A landscape with many peaks, sampled at points; each row gives a point and its height.
From any point a climber steps to the highest of the 2 points nearest to it. It stops when none of these is higher. Distance is the straight distance between rows; heights are no part of it.
q318: [ 88 132 153 113 103 124 100 118  99 162 167 171 167 144 113 180 145  97
 144 157  94 131 143 145 130]  h=3.83
q631: [210 152 101 116 185 147 138 118 140  93 125  92 150  83 165 105  99 180
 102 139 179 105 129 111 123]  h=0.64
q40: [112 113 103  87 197 150 134 138 127 119 118 149 151 104 182 135 152 101
 146 117 162 108 155 150 114]  h=6.18
q355: [ 94 100 137 151  73 108 105 130 195 132  76 108 100 164  43 128 150 102
 132 121 109 174 110 178 164]  h=1.78
q164: [150 132 138 137 115 145 193 158 105 125 155 137  97 112 152 104 121 169
  83 102  87  94  57 160 135]  h=2.76
q194: [ 73 156 164 124 138 120 156 159  50 149 177 146 152 115 124 132 119 137
 126 166 110  62 142 145  77]  h=1.79
q928: [153 109 172 130 121 104  98  95 131 148 129 150 102 101  59 192  99 163
 127 188 135 157 113  84 119]  h=3.30
q882: [102 156 117  62 175 128 138 147  80 136 148 163 152  85 158 140 134 104
 124 157 162  67 152 129  82]  h=1.22
q432: [165 141 137 172 150 107 113 126 182 126 120 131 171  61 153  99 123 148
 170 144 184 146 153  59 154]  h=2.22
q544: [ 97 129 135  92 155  94 112 118 135 153 147 159 134  35 145 174 123 114
 133 181 146  88 152 123 107]  h=3.97
q766: [215 124  91 151 125  98 135 135 198 108 117  69  88 129 123  83 112 180
 139 136 164 161 126  80 138]  h=2.03
q997: [146 107  81 111 132 163 160 157 123 126 134 128 110 151 180 107 165 115
 122  77 121 114  93 168 127]  h=0.47
q541: [ 88  97 147 136 157 124 170 135 173 127 106 161 123  75 182 112 150 133
 141 119 135 102  85 143 141]  h=1.94
q168: [152 115  86 115  71 174 120 161 138 118 120 126  97 217 116 140 126 154
  81 104  86 153  54 138 124]  h=2.73
q373: [117 123 127 138  78 122  92 119 145 128 108 117 129 155  64 135 147  77
 151 113 137 176 158 140 138]  h=1.54
q284: [ 71 126 173 161 128 134 176 139  88 137 145 137 133 133 126 111 119 158
 117 117  67  96 105 171 141]  h=4.86
q14: [ 69 107 139  93 128 134 162 164  84 144 123 136 123 144 110 160 123 151
 106 171  97  75 108 153  99]  h=3.50
q731: [ 24 114 170 139 135 133 150 149  80 132 126 135 141 136 133 138 104 147
 117 139  65 108 150 176 119]  h=4.34
q420: [ 61 117 119  89 152 120  65  79 140 122 114 124 166  96 179 155 103  98
 137 133 137 145 199 122 130]  h=1.46
q745: [ 96 144 156  97 139 117 148 151  73 145 167 167 155  80 137 144 143 113
 132 158 128  68 134 147 101]  h=1.52
q897: [152 130 118 106 138 150 168 159  93 141 152 143 128 116 154 132 162 114
 118 109 117  84  95 161 122]  h=0.69
q276: [101  70 129  72 177 158  58 114 156 117  69 122 120 146 113 157  90 150
 124 158 136 163 143 100  96]  h=3.64
q630: [185 140 136 176 149 103 128 104 173 124 114 108 119  74 130 103 102 179
 162 153 173 145 117  66 151]  h=2.61
q35: [115  86 115 135 121 128 163 131 145 101  88  99  70 169 165 111  97 173
  83  96 106 124  75 152 139]  h=3.74
q775: [100  84 137 131 119 118 132 111 155 161 101 142  98 149 102 156 129 138
 133 150 116 149  87 138 140]  h=4.05
q311: [156 154 147 123 136 151 129 129  36 111 160 106 132 167 114 125  89 150
  83  97  92 132 156 117 109]  h=2.91
q8: [173 134 147 145 153 101  87  80 133 137 134 134 111  86  93 168  85 153
 149 172 162 161 142  66 122]  h=2.97
q594: [162 157  91  67 197 138 131 127  99 117 126 131 153  84 147 138 130 131
 125 145 179  85 160 119  81]  h=1.00
q876: [196 161 115 112 193 130 130 123 125 113 132 133 148  61 139 137 123 151
 137 154 180 107 147  97 104]  h=0.84
q497: [123 146 118 132 126 125 107 117 129 122 132 133 135 124 141 109 133  83
 159  96 159 154 171 115 130]  h=2.95
q338: [160 164 123 145  65 134 109 121 128 125 141 124 138 166  53 143 166  60
 153 111 125 159 159 132 145]  h=1.43
q956: [108 119 140 152  90 109 134 110 164 180 124 144 103 154  76 156 147 131
 142 165 100 142  65 132 160]  h=3.77
q409: [112 117 158 125 149 131 176 151 132 144 132 173 134  54 164 131 159 124
 136 121 136  90 100 137 124]  h=1.41
q791: [208 155 112 164  63 121 105 121 155 141 139 109 113 158  30 160 154 109
 135 137 122 159 113  98 137]  h=3.31
q406: [ 93 152 180 184  72 103 146 118 135 163 151 150 116 133  92  76 136 112
 131 115 103 138 105 148 168]  h=3.71
q500: [101  82 112  80 139 155  53 125 146 135  89 120 136 176 113 151 128 109
 146 132 136 179 153 111  94]  h=3.95
q838: [148 101  64  99 174 128 119 152 165 131 116 109 129 155 161 112 174 109
 179 119 160 156 174 120 115]  h=1.24
q628: [107 125 142 166 118  91 117 134 215 122 102 132 137  72 140  94 143 104
 170 115 152 150 146 116 148]  h=4.00
q633: [188 131  75 122 158 129 118 140 151 123 125  99 130 138 147  98 155 113
 167 113 177 161 174  98 115]  h=1.45
q280: [136 111 135 146 138 130 183 130 142  97 110 114  92 114 177  92 117 174
  94  99 112  96  61 144 146]  h=3.23
q787: [172 161 125 126 112 105  80 116 102 159 168 155 168 123 109 173 155  67
 175 137 152 160 178 103 109]  h=3.01
q205: [130  94  78  88 129 160  87 142 150 129  96 103 128 190 106 140 171  98
 149 113 147 166 150 127 108]  h=4.26
q220: [160 137 134 177 122  97 127  95 159 126 118 108  96 108 100 106 110 139
 157 129 162 160 122  87 138]  h=2.90
q491: [175 141 141 108 105 158 127 151  72 114 161 105 125 174  97 152  86 171
  62 128  76 131 107 120  99]  h=2.65
q702: [165 132 119 152  97 149 183 159 141 149 154 150 103 130 166  98 165 141
 105  88  98 104  48 157 148]  h=2.37
q602: [111 111 105  80 121 164 177 181  85 131 132 123 119 162 132 152 131 148
  78 130  80  79  91 165 106]  h=3.20
q29: [125  96  91  93 105 188 143 176 104 113 114 113 116 202 145 149 124 148
  73 108  62 128  80 167 117]  h=2.94
q722: [128 150 130 154  74 117 138 109 164 155 146 155 110 189  62 169 170 104
 147 160  86 133  79 118 157]  h=3.58
q460: [ 93 120 117  90 167 163 152 153  63 113 127 129 142 149 164 126 128 112
 108  94 108  99 148 165 121]  h=4.33
q272: [ 82  98 123  62 181 145  97 124 129 107  78 126 124 115 116 172  83 155
 102 174 145 109 143 108  95]  h=3.37
q826: [111 112 107 126 147  91 111 131 200 150 112 139 139  88 160 127 149 113
 195 143 154 154 159 116 134]  h=4.67
q244: [212 119  85 148 114 101 122 153 192  97 117  64  90 135  87  88 128 147
 138 103 143 172 159 101 136]  h=1.83
q213: [167 152 109 123 160 102  75 121 135 146 143 147 163  87 138 147 137  88
 183 132 167 163 195  85 109]  h=2.66
q921: [142 103  70  91 138 170 123 144 130 145 121 129 138 180 141 166 182  96
 142 111 128 134 118 149 115]  h=4.69
q504: [122 102 129 153  99 100 109 138 193 108  85 106 121 137  71 119 154  91
 153  95 127 175 154 177 164]  h=1.68
q744: [121 147 135 124 172 159 144 125  97  83 112 132 167  84 176  95 101 147
 107 127 166  82 139 126 137]  h=3.00
q507: [ 71 114 164 186 111 133 169 132  94 133 122 111 105 181 127  99 100 174
  90 106  55 121  98 157 147]  h=4.43
q754: [ 98 100 132 156  65 119 125 132 169 124  87  99  83 189  56 103 136 119
  96 105  96 155  94 159 166]  h=1.84
q325: [165 133 136 168  84  97 117 110 165 146 120 115  97 127  57 132 130 122
 153 129 140 164 123 100 143]  h=3.11
q685: [110 150 153  99 130 120 154 151  55 149 142 108 117 144 102 155  94 181
  87 188 114  82 116  95  72]  h=2.24
q418: [103 125 138 157 123 107  70  76 160  79  80  97 131 130 128 106  65 144
 132 148 178 159 173  99 162]  h=2.35
q774: [180 162  92 122 172 168 131 115 103  76 117 104 159 132 201  78 109 137
  93  77 159 115 144 125 136]  h=0.19
q391: [207 152  86 135 173 152 126 118 150  88 117  86 152 129 193  69 123 156
 123 108 178 135 144 102 132]  h=0.42
q646: [109 151 138 108 178 153 148 126  63  98 131 130 150 125 156 115 102 121
 110 105 123  96 166 135 129]  h=3.78
q827: [148 146 116 119 140 146 114 107  90 111 134 113 123 157 136 111 119  96
 123  82 155 153 162 113 124]  h=2.92
q686: [206 145 117 141 108 129 128 116 103 150 163 135 127 145 109 153 158 110
 148 130 129 139 109 112 123]  h=1.16
q462: [ 72 124 143 120 171 145 118 117 104  82  88 135 183  91 202 104  85 132
 115 134 151  92 155 151 159]  h=2.34
q367: [177 176 129 166  58 124 138 115 147 141 169 131 108 186  52 144 162 102
 126 145  85 133  92 103 154]  h=3.45
q159: [ 82 150 207 175 110 112 136 114  96 161 191 174 166 108 126 122 130 131
 146 128  84 110 129 160 137]  h=2.93
q400: [ 73 111 110  79 177 121 107 117 128 124 110 144 138  74 145 167  95 133
 122 174 152  89 163 126 106]  h=3.44
q995: [ 78 166 156 138 124 127 166 159  41 142 157 116 140 149 111 144 108 166
 101 159  95  66 134 133  63]  h=2.00
q927: [120 121 109 159  63 131 144 138 147 122 117 109  89 177  96  88 142 115
 102  82 102 137  95 165 161]  h=1.91
q264: [124 116 174 116 119 110 101 109  93 147 145 149 127 118  65 185 104 143
 119 189 110 133 120 105 113]  h=3.57
q642: [162 143 144  87 107 133 140 156  70 133 148  99 123 149  85 162  94 172
  66 167 100  97  97 112  77]  h=2.46
q134: [ 48 106 164  98 122 132 119 142  91 145 136 149 156 137 117 176 117 129
 117 163  85 110 150 154 115]  h=3.90
q969: [144 151 126 148 150 109  81 101 153 123 129 134 167  64 155 116 108 115
 166 142 170 155 182  76 140]  h=2.28
q508: [140 152 127 112 164 157 118 111  48  92 137 119 146 162 146 115  92 118
 102  96 131 135 176 113 124]  h=3.28
q312: [121 143 150 162  96 103 129 129 166 141 124 139 137  95 116 100 152  85
 168 103 143 156 138 121 140]  h=3.46
q414: [ 65 157 208 163 105 115 134 115 118 147 181 167 168  91 155  88 125 113
 138  96  99 127 148 127 146]  h=2.45
q559: [104 125 151 186  91  92 155 119 177 151 105 130  88 114  97  83 143 117
 140 116 124 146  84 145 162]  h=4.09
q108: [130 125 138 140 144 116  78  76 138 102 109 117 123 120 107 143  74 148
 131 154 165 168 159  79 130]  h=2.64
q277: [182 138  74 139 124 139 138 142 161  72 123  89  93 161 186  70 105 164
  99  75 149 152 114 137 122]  h=0.09
q366: [ 89 100 141 162 112 110 138 106 165  99  61  89  67 181 135  82  98 155
 103 103 120 129  99 138 156]  h=4.07
q645: [ 84 118 164 105 123  90 110 111 120 159 163 166 145  59 137 172 125 111
 135 169 110 112 144 133 130]  h=4.60
q485: [103 108 102 104 191 161 147 133 115  90  93 119 134 133 197 110 134 117
 119  99 142  99 137 162 131]  h=5.16
q776: [ 78 106 179 110 105  82  97 104 119 166 158 157 138  82 101 197 106 138
 121 195  94 116 134 129 126]  h=4.02
q11: [127 137 130 109 112 116  95 113 103 164 170 178 173 114 131 192 164  74
 167 163 124 136 145 133 125]  h=3.43
q153: [ 87 100 162 158 149 134 187 129 165 108  92 138 115 103 189  79 137 156
 115 106 129  98  77 142 160]  h=2.55
q620: [174 113  59 118 124 152 139 159 152 106 134 104  97 165 180  95 145 136
 111  75 139 149 108 153 114]  h=0.28
q967: [162 135 140 111 133 138 181 165 104 153 163 168 146  74 149 137 188 116
 130 136 132  66  85 138 107]  h=0.95
q181: [181 173  98 140  71 144 123 129 106 137 171 131 140 172  93 134 181  66
 149 109 115 132 134 121 139]  h=1.32
q752: [123 108 110  88 163 143 115 128 106 143 127 150 138 141 133 160 149 107
 142 130 140 133 143 138 113]  h=5.30
q96: [ 66 123 126 113 159 133  87  86 126  98 109 137 175 111 200 120  97  99
 133 117 143 128 179 139 156]  h=1.82
q965: [206 116 118 142 157 117 141 111 177 116 120  84  94  94 136 121  98 200
 129 145 161 145 105  89 130]  h=2.30
q616: [140 132  99 154  65 147 161 154 139 140 144 130  98 169 139  88 160 123
 107  79  97 122  73 161 154]  h=2.06
q658: [ 99 165 182 171  74 101 132 109 126 176 184 164 152 130  98 123 156 105
 156 143  90 133 110 150 159]  h=3.35
q82: [196 135  80 138 116 123 105 140 148 110 129  84 113 148  97 102 148 111
 148  95 155 167 168 109 116]  h=1.65
q169: [ 85 104 136 149 109 113 145 111 165 135  95 131  94 144 134 105 136 117
 142 111 133 144 105 149 144]  h=4.49

Where does a climber stop that starts at each point below?
q969 | q284
q633 | q169
q29 | q284
q745 | q40
q432 | q169
q108 | q645
q686 | q169
